Points, in no order, along strands that fork and pass close to each other.
Two points are linked if the straight distance between their rows is under 46.4.
Z823: [ -5  -1  12   8  -4 -13 -11   2 -24  12  -3   9  -9   7   9  20  -2   8
  17 -13   4 -10   9   0 -22   0   4 -15  14   5  -1   5   5  -1]
Z124: [-11   3 -11  -5  -8  10  11   3   0  10   5  -5  -6 -14   3  10   0   9
  12  -1 -12 -11  14   8  -2  17  10   9  15   8  -2  13   3  -5]
Z659: [  2  -8  14   1   7 -14 -16   2  -3 -18  14  11  -3  10   6 -19   3 -14
 -10  10  -8   4   3   5  14 -12  -8  -3   9   1   8  -5   4   9]
Z959: [ 10  -1  -8  -8   1   6   6  -1   4  28  -3   3 -22  14   2  11   0   0
   5  -2 -11   4  -6   1 -17  -7   3  -4  18   7  14   8  10 -20]
Z761: [  2   3 -10  11   6   9   8 -30 -10   4   4   2   7  11  -1  -9   3 -21
   6 -17  12  12   2  11  -4  -1   3  -1  25   3 -11   0   7  -4]
Z480: [  6   2  -4   9   5  11   3 -20 -28  10 -13  -5  12   4  -2   2   4  -7
   6 -21  23  -8   6   2 -15  12 -10   7  14  -5  -8  10  -7  10]
Z719: [  8   4  -2   8   5  15   0  -7 -11  12 -17  10   8  -8   0   5  -8 -13
  -7 -15   5  15  12  12  -6   9 -21  23  11  -4  -5   8  -5  -6]
Z443: [ -9  -2  -9   3  -1  -5   0  11  26 -11  13   8  -9   6  -3  -8   5   6
  -6  30 -14 -24   3  18  14  13  12   9   3   1   0   3  -2   3]
Z886: [ -8  -1  -8   6  -3  -6  11 -18  13   6   6 -22   4   4   6   6   4   5
  19 -11   6   3   4   5  11  -1  13 -28   4   7 -25  -9  -1  -4]
Z299: [ -6   2  -9   1  12  17  14 -15   3  22   3 -10 -16  -8   2  16 -12  14
   7 -27   2   9  -9  -4 -17  -3   7 -14   7  14   0  -4   9 -13]
Z865: [-13   2   1  -5   8   2  -6  -1  11  19   4 -20   2  18  -4  17 -12   9
   2  -8   7 -13   0 -10  10 -14 -13 -15 -13  13 -23  -9   8  -7]
Z186: [ 27   4   0   0  -9 -10   9  23   9   4 -11   7  -9  14 -10 -15   7 -10
   6  15  -6  11  -6   5   4  -5  -2  -3   2  -5   4  -8   5 -18]
Z537: [  1  -8  -9 -25   6  12   6  -3 -12 -12   5  -3   4   0  -1 -29   4 -11
  12  -2  -8 -10 -10  -8  11  -7   7  -1   4  -7  24  -4   4  13]
Z756: [ 24  -2   2  14  -8 -15  11  12   1   0 -10   4  -9  12  -9  -7  12   0
  15   8   0   5   1   9   7   5   6  -7   6  -3  -7  -9  -3  -5]
Z513: [ 14  -7  18   2  15  -5   3  16   5  -2  -7   5 -13   8  -5   9  -1  12
  -8  -3  -6  -2  -2 -13  -8  -3  -2   1 -17  -2   7 -11  -8   2]
Z582: [-10  -3   1  -7   0  -9 -13  -5  -9 -23   8  -2   4  18  -1 -17  12  -7
  -1   9   6 -28   4  -7  -2  11  10   4  -8   1   8   1  -1  16]
Z292: [  2  -6  20  12   3 -16 -13  13 -15 -19   3  14   9  13   4 -13   1  -7
   7  -2   1 -10  13  -3  16  -7  -6   7   0   5 -18 -11   6   3]
Z803: [  6   4   2 -10   7  12  11  16  18   4  -5 -17 -11 -13   1  15 -11  21
  -4  -9 -14   4  -4  -5   6   5  -1  -2  -2  16  -9 -14   8 -15]
Z675: [  4   2   9   2  10   0  -8 -10 -10   5  -5  -9 -10  -1   5  19  -5  17
   1 -35   7  -3 -17 -14 -21  -4   6 -10   3   9   6  -8  11  -9]
Z530: [-23   4   4  -2 -15   3   0  -4  -5  -8   8  -3  10  -4   5  19   0  -2
   4   0   0  14   7 -12 -10   0  -1  -9 -30   7  -5   5   0   6]
Z904: [-11  -2 -10   2 -10 -10  11  -7   5   3   9 -18  11   9  -2  -5  11  -5
  19  -2   9 -16   8   0  19  -7   6 -13  -5   5 -19  -3   7  -7]
Z585: [  9  -5   1  11  10   3   7   0  21   7  -7   3   1  10 -10   7  -2   0
 -12  11  -4   7  -2   8   8  -6 -18   9  -5 -10 -10   2 -21   1]
Z870: [-13   5  -3  -6  -7  -8  -5  -5  12 -10   8 -17  -1 -17   9   7   6   4
  -9   2  -2  16 -12  -6   3   5  15 -12 -13  10   5  -1   6  -8]
Z52: [ -7  -1 -11   7   7  14  18 -32  -2   0   8   9  -5  -7   5  -6  -3   8
   4  -1   8   8  -2  18  -8   5  10  -7  16 -10   8   6 -18  19]
Z99: [ 14   3  -1  15  -8 -19   5   6  15   4  -4  -7 -10   3   1  -8   7   7
  12   7  -2 -17  -3  16  17  10  13   3   8  -3 -14  -8   0 -15]
Z632: [  3   9   2  10 -14  -3   1   7  -8 -13 -10  23   9 -16   4   3  -1   1
  -4  20  -8  10  12  10   6  14  -8  27   9  -4   4  10  -8   3]
Z710: [ -4  -2  12  15   1 -16  -6 -19  -4 -13  19   9  -3  21   0  -5   9  -9
  -4  -1   3  10   4   6  -7 -11  10 -14  20   5  -4   1  -1   7]
Z604: [-10   1   3   2 -10 -11   3  13  15   5   3 -11  -1  -4   0  11   7  18
   0  11   9  -5   7  -1  11   5   5 -19 -20  -3 -13  -4 -10   5]
Z60: [  3   2   5  11  -1   1   6   7  33   5  -4   1  -2  -7  -3   8  -3  20
 -21  19   1  13  -1   8   8   4 -11   1 -13 -10  -4  -1 -24   0]
Z424: [  6   0  -7  -1  -2  -7  -5  -4  -4 -15  -1  -7  17  19 -12 -18  14  -7
   7   9   7 -28   6  -4   8   6   5  14  -4  -3  -1   0  -4  13]
Z441: [  4   3 -10 -13   2   4   5  -1   1  24  -4  -1 -17  -2   7   7   3   9
  12  -2  -5 -11  -5  12  -3   3   8 -12  20   4  12   9   6 -18]
Z878: [ 13   3 -11  15   0  -6  -1  16  25   8   0  -8 -17 -10   6  -1   1  19
  -1  10  -3 -11  -2  25  16  21   8   5   9  -8 -20  -9  -5 -18]
Z63: [  3   9 -10   2  -9  -2  -2 -23 -18 -10  -3  -3  19  18  -4 -23   8 -20
   6   6  20   9  -1  -1 -11   3   1  -3   3  -7   5   3  -8  12]
Z404: [  6 -10  12  -7  11   5  -1   7  -3   6  -5   5   0   8   2  -2  -5 -11
   2  -6  -5  -3   3   2  13 -20 -15   3   5  -1   1   0   4  -4]
Z376: [ -6  -1  -6  -3 -11  -8   3  -2  -1 -14   1  -8  20  15 -12  -8  13  -9
  15   0   3 -20  11 -10  11   0   8   3  -9   4 -12   0  10   1]
Z308: [  0   4   0  -2 -16  -5  -8 -10  -9 -16   7  10   1  -1   3 -19   4 -22
  -8  15  -5  30  -4   4  -1  -8  10 -11  12   0  19   4   4   1]
Z280: [  3  -6   7  -6   9  15   9  13  11 -13 -16  -4  12 -15  -4  -1 -10   9
 -10   9  -2 -13  -1  -5  21  -6 -17   6 -13 -15   1  -7 -17  15]
Z196: [ -1   3  11   5  -2  -2  -2   3   4 -11   1  12 -12 -22  11   4   1   6
 -16   8 -18  24  -2   9   1  -6   5  -6   4   1  12   0  -6  -1]
Z819: [ -6  -1   1 -10  -4   8   7  10  12 -17  -1 -22  26   1 -15  -2  -6   0
   3   0  -7  -4   0 -15  30   2   3   7 -11  12 -30 -10   7  -9]
Z30: [ -1  -1   6  -9  13  -4  -7   6  11  18   2 -21  -2   6   4  16  -6  19
  -6 -10  17 -20  -3 -14   4 -15 -12 -16 -20   6  -6 -10  -2  -6]
Z829: [  0   1   7   8  -5 -18 -12  14 -12  13  -7   5  -9  -1   6  19   4   6
   5  -6   9  -8  12  -2 -14   4  -4  -2  -6   0  -5   6   4  -8]
Z48: [ -4   1  11   4  -7   8   7   4   1 -22  -7  18  12 -15   4   1  -7  11
  -4  16 -11   2   6   4   5   8  -4  22  -3  -1  -4   0 -10  11]
Z887: [ -2   3   3   6   3  -1 -27  -6 -12  17   7   1  -3   1  14  11 -12  -6
 -11 -29   9   6 -11 -20 -15 -10 -11   5   0   6  -1   6  19  -9]
Z840: [  4  -2  12  17   7   7   3 -25 -27 -14  -2  12   4  -2   7 -11  -3  -7
   5 -10   4  14   9  14  -2   1   5   0  32  -3  -3  -9  -9  18]
Z896: [ -5  -1   7  -7  -1   1  -5  -7 -21 -16  -2  -1  11   3   2   0   7  -7
  13 -16   5  -1   1 -14  -8   0   1   0 -12   7  -4  -1   9  10]
Z384: [  0   1   6   9 -10 -15  -3  -4   0   2   9   0  -3  31  -7   7   0  -9
  11   0   1   4   6 -17 -18 -20   4 -15 -12   7  -4  -1  12  -2]
Z373: [ 19   9   1  -3   3  -7  -4  19   9  17 -17  -3 -11 -10   1   7   5   6
 -12   0   3   4  -7   9  -2   5  -8   0  -3  -5   0   4   0 -20]
Z476: [ -4   5  -9   2  -7  10   1 -22 -20  -8   1  14   7   6   0 -15  -1 -15
  11   1  10  19  -5  -3 -24   2   7  -8  -1  -1  12   5  -3  14]
Z630: [  3  -2  -6   1  13   9   2 -22 -20  -5   4  -7   1   9  -3  -7   0  -2
  20 -34  20   5 -13 -14 -24 -10  10 -17  -6  12  -1 -13   9   7]
Z273: [  3   6   0  -1 -13 -13  -2   5   3  -5  -6   2   2 -29   7   0   6  12
 -17  11   0  -4  -5  12   2  26  13  18   8  -7   7   9  -7  -2]
Z842: [ 10   3   6   7   4 -11 -14  13  10  10   3  -1 -14  -8   1  12  -4   9
 -21  -5  -7  -2  -2  11  -7   7  -4  10  -2   9  -2   2   7 -20]
Z979: [ 22   5  14  18   6 -26 -10  24   4   9  -5   7 -16  11   2   4   0  14
  -5   5   8 -12  -2  10  -5   8   0  -9  -8  -1  -8 -15   0  -7]
Z79: [ -4  -1   6  -6  -1 -14 -17   3 -10 -17  13   8  -4  16  -1 -19  10  -7
  -2  14  -7 -10   4  -2  -8  -1   8  -6   4  -1  16  -2   1  10]
Z95: [  2  -9   6   0   2   6   6   3 -18   3  -2  16   2   4  -1 -14  -2 -18
   9   5  -6   8  17  10  13 -14 -13   7  20  -2   0   2   4   3]
Z968: [ -2  -9   4 -16   7   8  -1  14   8  11  -1  -6  -1  -1  -6   7 -11  -4
  -2  -4  -3   7  -4 -27   5 -27 -17  -9 -27  -2   7  -5   5   0]
Z179: [  1 -17  -7 -13  13  15   8 -21  -8  -1  10   9  -8  -5   7 -21  -4  -9
   2   0  -4  -1  -1  10  13 -13  -4  -5  18 -13  21  -4  -9  22]
Z320: [ -2  -1   5  -4  -4 -22 -20   4  -6 -16   4   3  18   8   3 -20  11 -20
  -8  10   6  -4   3   3  18 -14  -6  -1  -1  -4   6  -2   3   0]
Z130: [ -4 -12  -3 -13   5  18  19  -1  -3 -15   4   2  11   0  -9 -16  -3  -9
  10   3 -13  -5  -2 -11  13  -8  -2   5  -3  -7  10  -1  -3  14]
Z974: [-17   2   5   4  -6   3   0  -7   6  -7   7  -4   1 -27  12   5  -3   8
 -15  -3  -3  23  -2   3  -1   7   7  -6  -6   5   3   3  -3  -2]
Z227: [  9   4  -1   4 -20  -2  17  10   5 -18 -10   8   1  -4  -9   1   3  14
  12  16 -16   1  -1  -2   4  15  16  14  -9   2  -4  -3  -3  -1]
Z643: [-11   3   1 -10   3   0  -1  14  11   1  -1 -19  18  10  -5   9  -6   2
   9  -2   1 -14   3  -9  24  -8  -6  -8 -14  17 -27 -12  13 -11]
Z717: [ -1  -4  -4   1  -8  -8   1  -5   6  20  -2  -4 -15  -9  17   6   6  15
  18 -10  -3 -15  -1  14   8   0  15 -21  23   0  -2   4   1 -17]
Z955: [  9  -3  -4  -7  18  14   9  -7   3   5  -4  -9  -6  -5  -7  10  -4   5
 -10 -18   2   6 -12 -15 -13  -2  -6   2  -8   2   8  -5   0  -3]
Z760: [-16   2  -8   0 -13  -2   0  12  23 -13  10   4  10   0  -5  -4  -2   6
  -2  26 -17 -10   4   3  18   7  13   7  -9  -1  -4   2  -6   4]
Z709: [ -5   4  -6  -4  -8 -11  -3  -3  11   9   6  -9   5   4   1   3   8 -15
  -3  -4   1   9  -7  -8   0 -14  -3 -19 -15  12  -7   2  15 -18]
Z53: [  3   8   1   5 -14  -6  -9  11 -13  -1  -9  20  -4  -2   1  -3   1  -4
  -5  25   4  -5  12  15 -10  17  -1  23  10 -12  11  12 -14  12]
Z670: [-16  -1  -1  -2  -1  -9  -8  -7  -4 -10  10 -11   2  14   2  14  11   8
   1  -6   6 -21   5 -13 -20  13   9  -7 -16   8  -3   5   1  10]
Z310: [-20 -10 -17 -11   7  19   9 -22   5  -2  19  13   1  -6   4 -18  -1  -8
   0  13  -7   4  -7  11  12   0   1   4  14  -9  19  12  -4  18]
Z577: [ 11   0  10 -10  12   1   3  25  12   1  -5   1 -13   1  -5  10  -1  16
  -3   3 -15  -6  -6  -5   2  -4  -1   0  -9  10   1 -12   8 -12]
Z633: [ -7   4  -9  -5  13  13  12 -15   5  -5   2 -17  -2  -9  -2   5   0   9
 -11 -23  10   8 -19 -14 -20   4   6  -9 -18   5   3 -10   2   0]
Z313: [ -2   2   2   6   0 -10   6   9  23  14  -5 -13  -8  -9  -1  20   0  27
 -11  12   7  -3   7   8  -2   7   1 -16 -15 -10  -6  -4 -23  -1]
Z444: [ 13   9  -9  -7  -6  -4  -7  -8 -22  -9  -1  -7  13  17  -5 -26   9 -33
   7   1  15  -1   1   0  -2   3   1   0  12  -3   4  -7   5   0]
Z201: [-10  -3  -6  -6  -5   7   5  -5  13   5  12 -20  -5  -8   5   6  -7  14
   8  -4  -8 -14  13  13  12  15  14   3  22  15 -17   2   7 -13]
Z680: [ 23  -7   6  -7  -3  -1   0  22   4   0  -6  13 -13   5  -9 -16   2 -11
  -5  23 -13   9  -1   0  12 -18  -9  -4   3  -8  17  -6  -4  -3]
Z171: [ -7   8   4   8 -20  -6   3   6   4  -3  -2   8  13  -2  -7  15   3  -3
   1  10  -3  20   7  -8 -13   0  -5   3 -26   5  -5   8  -5  -4]
Z86: [ -2  -6  10  -2   2  -4  -6   6   5   1   5   3  -5   5   3  15  -2   4
  -7  -6  -6   6  -3 -18  -9 -15  -6  -7 -21   3   5  -4  -1   0]
Z329: [ 16   5  -4  -4  -8   0   2   4  -7  -5 -21  -2  17 -25  -1 -12  13 -12
  -6  -3   6  12  -4   1  18   2  -1  13   1  -8   0   3   2  -8]
Z250: [ -4   5  -1  -3   3  -6 -20  -8  -1  20   4  -4  -4   6   9   8  -1  -9
  -8 -15   9   6 -10  -7  -5 -22  -7 -14  -1   8   4   4  19 -13]
Z879: [ -8   1   3 -16   9  -5 -12   1   2   7   5 -20  -9  -2   7  16  -6  19
  -6 -19   7 -11 -14 -28 -11  -8   1 -21 -23   9   4 -10   9  -7]
Z665: [  1  -6   4  10  15  20  11 -28 -13  -4   2  14   0  -9   4   0  -8   1
   0 -12   3  14   5  16  -5   2  -6   5  18  -9   1   0 -19  16]
Z969: [  2  -3   5  -5   5   0  -3  18  -8   5  -6   9 -13   7  -1   9  -1  10
   7   4 -12 -20  10   2  -7   6  -3  13   3  -4   7   6  -2   5]
Z895: [  4  -1 -12  -4  11  23   9  -9 -14  15  -7  -2   3   0  -9   5  -8 -11
  -4 -17   9   8 -13 -14 -21   3  -9  11 -11   2   8   8   0   9]
Z50: [-16   0 -12  -6   7  14   3 -11   2   1   6  12  10  -3  -4 -13  -4 -16
  -7   9  -2   3  -3  11   8   3 -13  13  11  -6   9  18  -1   7]
Z87: [ 10   0   5  10  -1   8   8   3 -13   7 -12  21   6  -1   1  -3  -7 -11
   2   5   0  14  21  18   7   0 -18  18  22  -9  -8   4  -5   2]
Z564: [-28   3   3  -1 -11   3 -11  11  -5   9   4  -8  12  -6   3  26  -8  -4
  -4  -8   3   6   7 -20 -13   3 -10   2 -27   9  -9  11   9   1]
Z995: [  0  -3   3 -11   2   3   2  15  -6  -6   0  -3  -7  -3  -1  12  -3   5
   9  -4 -22 -12   3  -6  -3   6   5   7  -5  14   0  -5   9  -6]
Z905: [ -3  -2  -5 -11 -16  -3   2  -7 -11  -8   6  16   0 -12  11 -22   6 -15
   8  12  -6  16  -1   2  15 -14  12 -11  17 -10  26  -1   5   6]
Z427: [-16   2   3   1 -10  -4  -6  12  -2   3   7   2   1 -22  11   7  -5   5
  -1   2  -6  -7  19  11   6  18   3  12   5   7  -9   8   8  -8]
Z27: [-13   8   1  10 -23 -13  -4   4  -1  -7   3  16   6 -22   6  -1   1  -4
  -8  11  -8  10  16  12   2  14   1  16  13   4  -4  12   6 -11]
Z269: [  0   3   8   1  15   3 -10  14  13   5   3  -3  -2 -10  -3  13 -15   7
 -25  -6  -6  -2  -4  -3  -7   3 -13  24  -4   6  -5   0   1 -11]
Z714: [  8  -1  13   7  -5 -12  -4 -14  -7 -16  11   3   2  24  -3 -19   6 -10
   1   9   5  18   1   4  -4 -17   5 -17   1  -4   6 -11 -10  15]
Z941: [  9  -6   2  -2  26  23   1   0  20   3   0  -5  -1 -14   2  -5 -12   1
 -28  -4  -7  -1 -11  12  12   3 -20  15  16  -2   3  -4  -7  -3]
Z815: [ -1  -3  -4   3  -4  -4   5  -4   9 -10   7  11  -6   4   2 -10   6   4
  -5  23  -8 -12   2  17  10  12   9  10  18  -9   9   6 -16  10]
Z327: [  4  -3 -12  -9  12  14   1   5  12   9  -7   1  -2  -2  -6  -8  -1 -12
 -11  12  -7  -4  -2  10  10   1 -14  14  16 -11   4  16  -1  -5]
Z97: [ -3  -2   3   8  -3  -7  -1 -21  -1  -7  15  13  -8  19  -1 -14   8  -2
  -4  12  -2   2  10  18   2   5  11  -3  27  -5   2   3 -10  13]
Z282: [  4   1  -1   6   1  11  12  -1  10   9   1 -14  -9  -2  -4  15  -1  15
   1 -14 -11   6  -5  -2 -15   4   9 -12   4  15  -8  -5   5 -20]
Z673: [-22   6  -6  -4 -15  -3   3  12  18  -7   4  -3  12   1  -6   8   2   6
   5  21  -7  -2   6 -10  11   0   2  -9 -23   4  -7   3   0   7]
Z856: [ 16   5  10  16  -1 -22  -8  24  -7  14 -17   6 -10   1  -1  12   7  17
  -1   1  13 -12   8  11  -8  18  -3  -2  -6 -12  -8   0  -5   0]
Z745: [  9   2 -17  -8 -17   4  15  14   3   4 -17 -19   7 -15  -6   0   5   6
  17   2  -7  -2  -1  -9  16  11  19   8  -3 -12  -6   4   2  -4]
Z474: [  9  -3   7 -11  22  14 -12  17  14   2  -7  -5  -2 -21   1   3 -17   8
 -30  -8 -11  -2 -11   1   8  -6 -19  16   3   3   8  -4   4 -13]
Z235: [ -4   4 -11  -5   6   2   1 -12  -8  -3  -3   1   5 -17   5  -9   4  -6
  -5 -12   9   3 -13   1  -5   8   4  -2  -3   0  14   3   5   5]
Z683: [  5  10 -12   1 -16   5  16  16   5 -13 -12 -11  11 -13  -9   3   1  14
  10  14 -10  -3   1  -3  14  22  15  25  -7  -8 -13  -2  -5  -4]
Z750: [ -7   9 -15  -5   9  15   3 -17 -19   4   0   5   8 -12   0   1  -6  -8
  -1 -11  19  11 -13  -1 -16   5  -5   9 -13  -6   9   7  -4  16]
Z817: [-10   1  -4  11   5   4   8 -39  -6 -16  10   9   2 -20  14  -8   0  13
   3  -9   8  10 -12  15  -9   2  22 -11  13  -5  13  -3 -14  24]
Z47: [ -2   0   6  15   8   7  -4 -24 -27  -1   4  11   4   4   4  -1  -7 -12
   6 -20   9  19   6   7 -19  -6   4  -2  29   5  -4   2   8   7]
Z359: [  9  -2 -12  -1   2   1  -3  10  38   8  -2  -7 -14  -9  -5  -7   1   5
 -13  19  -5 -12  -4  20  23   9   0   9  16 -12  -9   2  -7 -17]
Z253: [  6   1  -7   0  10  18   8 -23 -23  -9  -1   1  -1   7  -9 -11  -4  -3
  12 -16  11  11 -10  -9 -28   2  10  -5   3   1  11  -6   0  16]
Z390: [  1  -2  11  11   4 -10  -5  16  -2   0  -1  19 -19   6   2   7   3  17
  -2  15  -1 -24   9  17  -9  23   3  10   7  -9   1   2 -14  13]
Z512: [ 18   0   1  -5   3  -3   1  13   1   1 -18 -11   3 -21   3   0   3   2
  -9  -3  -3   6  -2   2  21  -3  -2   1  -1  -4  -3  -7   1 -12]
Z933: [ 14  -5  -6  -1  16   9   0  12  27   2  -7   3  -9   4  -4 -12  -2   0
 -11  18  -8 -14  -7  17  20  -4 -14  11  17 -17   3   2 -10  -4]
Z694: [ -2  -1   6  -1   4 -10 -10 -14 -28  -9   6  -7   7   8   9  -8   7  -4
  14 -24  13  -2  -3 -12 -19 -16   4 -17  -9   3   5 -10  12   6]
Z747: [ -5  -1   5   1  -3 -12  -6  -4 -17   7  -2   1 -11  -8  14   9   2  15
  19 -18   0 -16   0   4  -3  -3  14 -18  13   8   3  -1  10  -6]
Z392: [ -5  -6  -7 -16  -1   4  -2  -6  -4  -6  13   6  -1  -3   7 -22   8 -22
  14   1  -7   0 -10  -2  15  -9   7  -8  13   4  19   2  18  -1]
Z147: [ -6   2  -6   6  16  11  -1 -24 -10  16   6  -3 -19  -1   3  14 -12  17
   3 -39  10  -2 -16 -10 -30  -2   7  -8  16   9   7  -6  16  -6]
Z619: [-10   3   0   0  -5  -2 -19   6  -8  11   3  -2   1  -5   3  17  -6 -18
  -8 -14   7  11  -6 -21 -20  -8 -11  13 -17   7   0  11  16  -2]
Z799: [ 19   1   9  20  14 -12  -6  11  12   5  -4  -3 -14  11  -8  11  -3  11
 -10  -2   2  -6  -2  11 -11  12  -2   7  -1   4 -11  -8   2 -13]
Z238: [ -9 -11   9  -4 -13 -16  -8   6 -12   2  13   7  -5  26  -1  -6   1  -8
  18   0   0  -2  15 -14 -17 -21   0 -13 -14   2   2  -1   8  11]
Z655: [ 10  -1   4   3  -5 -14  -3 -12   5   0   5  -8  -4  28 -10 -14   8  -6
   6   4   7  12  -2  -2 -13 -14   4 -22  -6  -1   4  -5  -1  -1]
Z101: [  6  -7  -2 -19   6   7  -3  10   3  21  -7   2   5   0  -5  -5  -6  -9
   0  -5   1   4  -1  -7   7 -21 -21  -4  -7 -10  10   8   6  -4]
Z605: [  5   3 -10  -3   1   6  -1 -16 -15  -2  -4   1  10  15  -8 -13   5 -32
   1   0   7  12  -3   1  -9   0  -3   7  20   8   4   7  14  -9]
Z157: [-17  -5   0  -7  11  -5 -13 -13  -3  -3  18 -13  -5   8   6  13  -3   6
  -4 -22   7 -15 -10 -26 -19  -1   9 -10 -21   5   3  -4   7  10]
Z279: [  1   6   0  15 -22 -10  13   9   0  -4  -9  11  10   2 -12   4   9   0
  13  19   2   5  10  -2  -5   8   5   4 -13   0  -4   5  -5   0]
Z858: [ -4  10   5   9  -8 -11  -4   8   0   1  -9   3   3 -14   6  15   3  14
 -12  11   5  -6   2   9 -13  23   6  11 -10  -6   7  11 -13   5]
Z44: [ -9  -6  17  10  -2 -14 -21  14 -18  -7   6  21   3  10   5   0  -5 -10
   0   2   0  -6  20   0   4 -12 -16  13  -2   0 -11  -1   3  10]
Z7: [-11  -5  11   0  -7  -9 -10  20 -15   2   5  15   9  15  -4   2   0 -14
  14   5  -8  -3  20 -13  -8 -14 -13   7 -14  -2  -3   5   7   8]
Z216: [  0  12 -12 -12  -5  -1  -5  -4 -14 -11 -10  -1  18 -21   2 -15   8 -17
 -11  -1  14   6 -11  -8   5  12   1  13 -10  -7   7  11   5   2]
Z213: [  1  -5  -5   9   5   2   8   2  17  16   5  -4  -8  21  -6  10  -6   0
   1   7  -5  -2   7   1  -2   0 -11   0  -2   0 -11   3  -6  -6]
Z233: [-15   6 -10  -6   2   9  -1  -9  12   4   6 -26   1  -8  -1  11  -3   8
 -12  -5  10   7 -10  -6  -5   8   8 -18 -15  12 -11  -4   2  -1]
Z311: [  6  -9   1  -5  17  23   8   8  16  -2 -10  -3  -1 -13  -1   5 -11  11
 -15   5  -9  -8   1   5  19   1 -17  11   7  -7  -4  -8 -16   7]
Z672: [  7  -2  -8   1   2  -1  -1  -8  10  31   6  -2 -15  28  -8  11  -2   0
   5  -1   5 -11  -1  -4 -12  -9  -8  -7   6   5   2   8   3 -15]
Z28: [-12  -7  -4   1  -5   3  14 -11   7   5   8 -23   0  -8   9   8  -5  17
  10  -9   5 -11  10   9  19  10  11 -12  10   3 -21  -4  -6  -1]
Z161: [  4  -1   5   1  -4   8  12   4  10 -18 -15   9  11  -6  -4  -3  -6   7
   1  24  -6  -6  -5  -1  15  -4  -9  17 -10 -11   7   0 -18  16]
Z457: [ 14  -2 -13 -11  -4  14  16  13  11  14 -20 -21   6   0  -8   1   2   5
  18  -1   0 -10  -4 -10  19  -1   0   0  -5  -7 -17  -4  -4 -10]
Z797: [ 10  -4  11   1  -4  -1  -1  15   6 -15  -4  14   1  -3   0 -12   2   2
 -10  19 -11   6 -10  -2  12  -6  -4   4  -5  -7  13  -4 -13   8]
Z801: [-11   2  -2  -4 -14 -16  -8   5   7  -5   5  -1  10  -2   4  -8   9 -14
  -5  10  -2  11   0  -6  10 -13  -3  -8 -14  -1   3   4   6  -5]
Z609: [ -8  -9   3  -7   4  15  11  -7 -11 -13   7   2   7   9  -1  -2  -3  -8
  11  -8  -5   1  -3 -16  -8 -10  -1   0 -17   2   7  -6   4  16]
Z861: [  2   4   7  -6  -1  -6 -10  -3   4 -14  12  11 -10  -9   9 -14   5  -6
 -15   9 -10  23 -10  -2  -2 -11   8 -10   0  -4  22  -1   2   2]
Z854: [  4   2  -8 -19   0  17  20   9  12  -6  -7 -23  16  -2 -13  -3  -3  -2
   9  -3  -5  -3 -11 -15  27  -4   5   0 -11  -2 -14  -6   4  -7]
Z349: [  0   4   0  12  -8 -10  -6   8  -2  10  -4  16 -11   3  -7  10   2  13
  -6  19   1  -4  10  13 -18  25   4  13   2  -5   5  18  -9   3]
Z411: [  9   6   4  12   7  13   2 -17 -27  10 -12   5  12   3  -8   6  -8 -17
  -2 -16  19  21   9  -1 -15  -1 -18  15  10  -5  -7   5  -4   9]

A fork is a point with three links. Follow the links from the first point to the second and name the forks in between, in order.
Z680, Z411: Z161 > Z632 > Z349 > Z577
Z404, Z709: Z577 > Z349 > Z632
Z750, Z311: Z842
Z86, Z213: Z577 > Z349 > Z632 > Z161 > Z842

Follow the links from the first point to the second, and from the first to the third. Name the last point that the two ways share.
Z269, Z709, Z327: Z161
Z870, Z299, Z680: Z161
Z823, Z886, Z299: Z632
Z513, Z329, Z124: Z632
Z829, Z974, Z95: Z842
Z147, Z95, Z216: Z577
Z233, Z829, Z878: Z842
Z619, Z282, Z86: Z577
Z719, Z842, Z273: Z349

Name the points in between on the shortest way along the links from the first point to the second, in order.
Z457, Z424: Z745 > Z683 > Z227 > Z279 > Z171 > Z530 > Z564 > Z619 > Z887 > Z250 > Z709 > Z801 > Z320 > Z659 > Z79 > Z582
Z97, Z329: Z815 > Z443 > Z760 > Z673 > Z604 > Z313 > Z60 > Z585 > Z213 > Z672 > Z959 > Z441 > Z717 > Z747 > Z823 > Z829 > Z856 > Z979 > Z799 > Z842 > Z373 > Z512
Z87, Z390: Z95 > Z404 > Z101 > Z968 > Z86 > Z513 > Z577 > Z995 > Z969
Z101, Z179: Z968 > Z86 > Z513 > Z577 > Z995 > Z969 > Z390 > Z349 > Z53 > Z632 > Z48 > Z161 > Z797 > Z680 > Z186 > Z756 > Z99 > Z878 > Z359 > Z933 > Z327 > Z50 > Z310
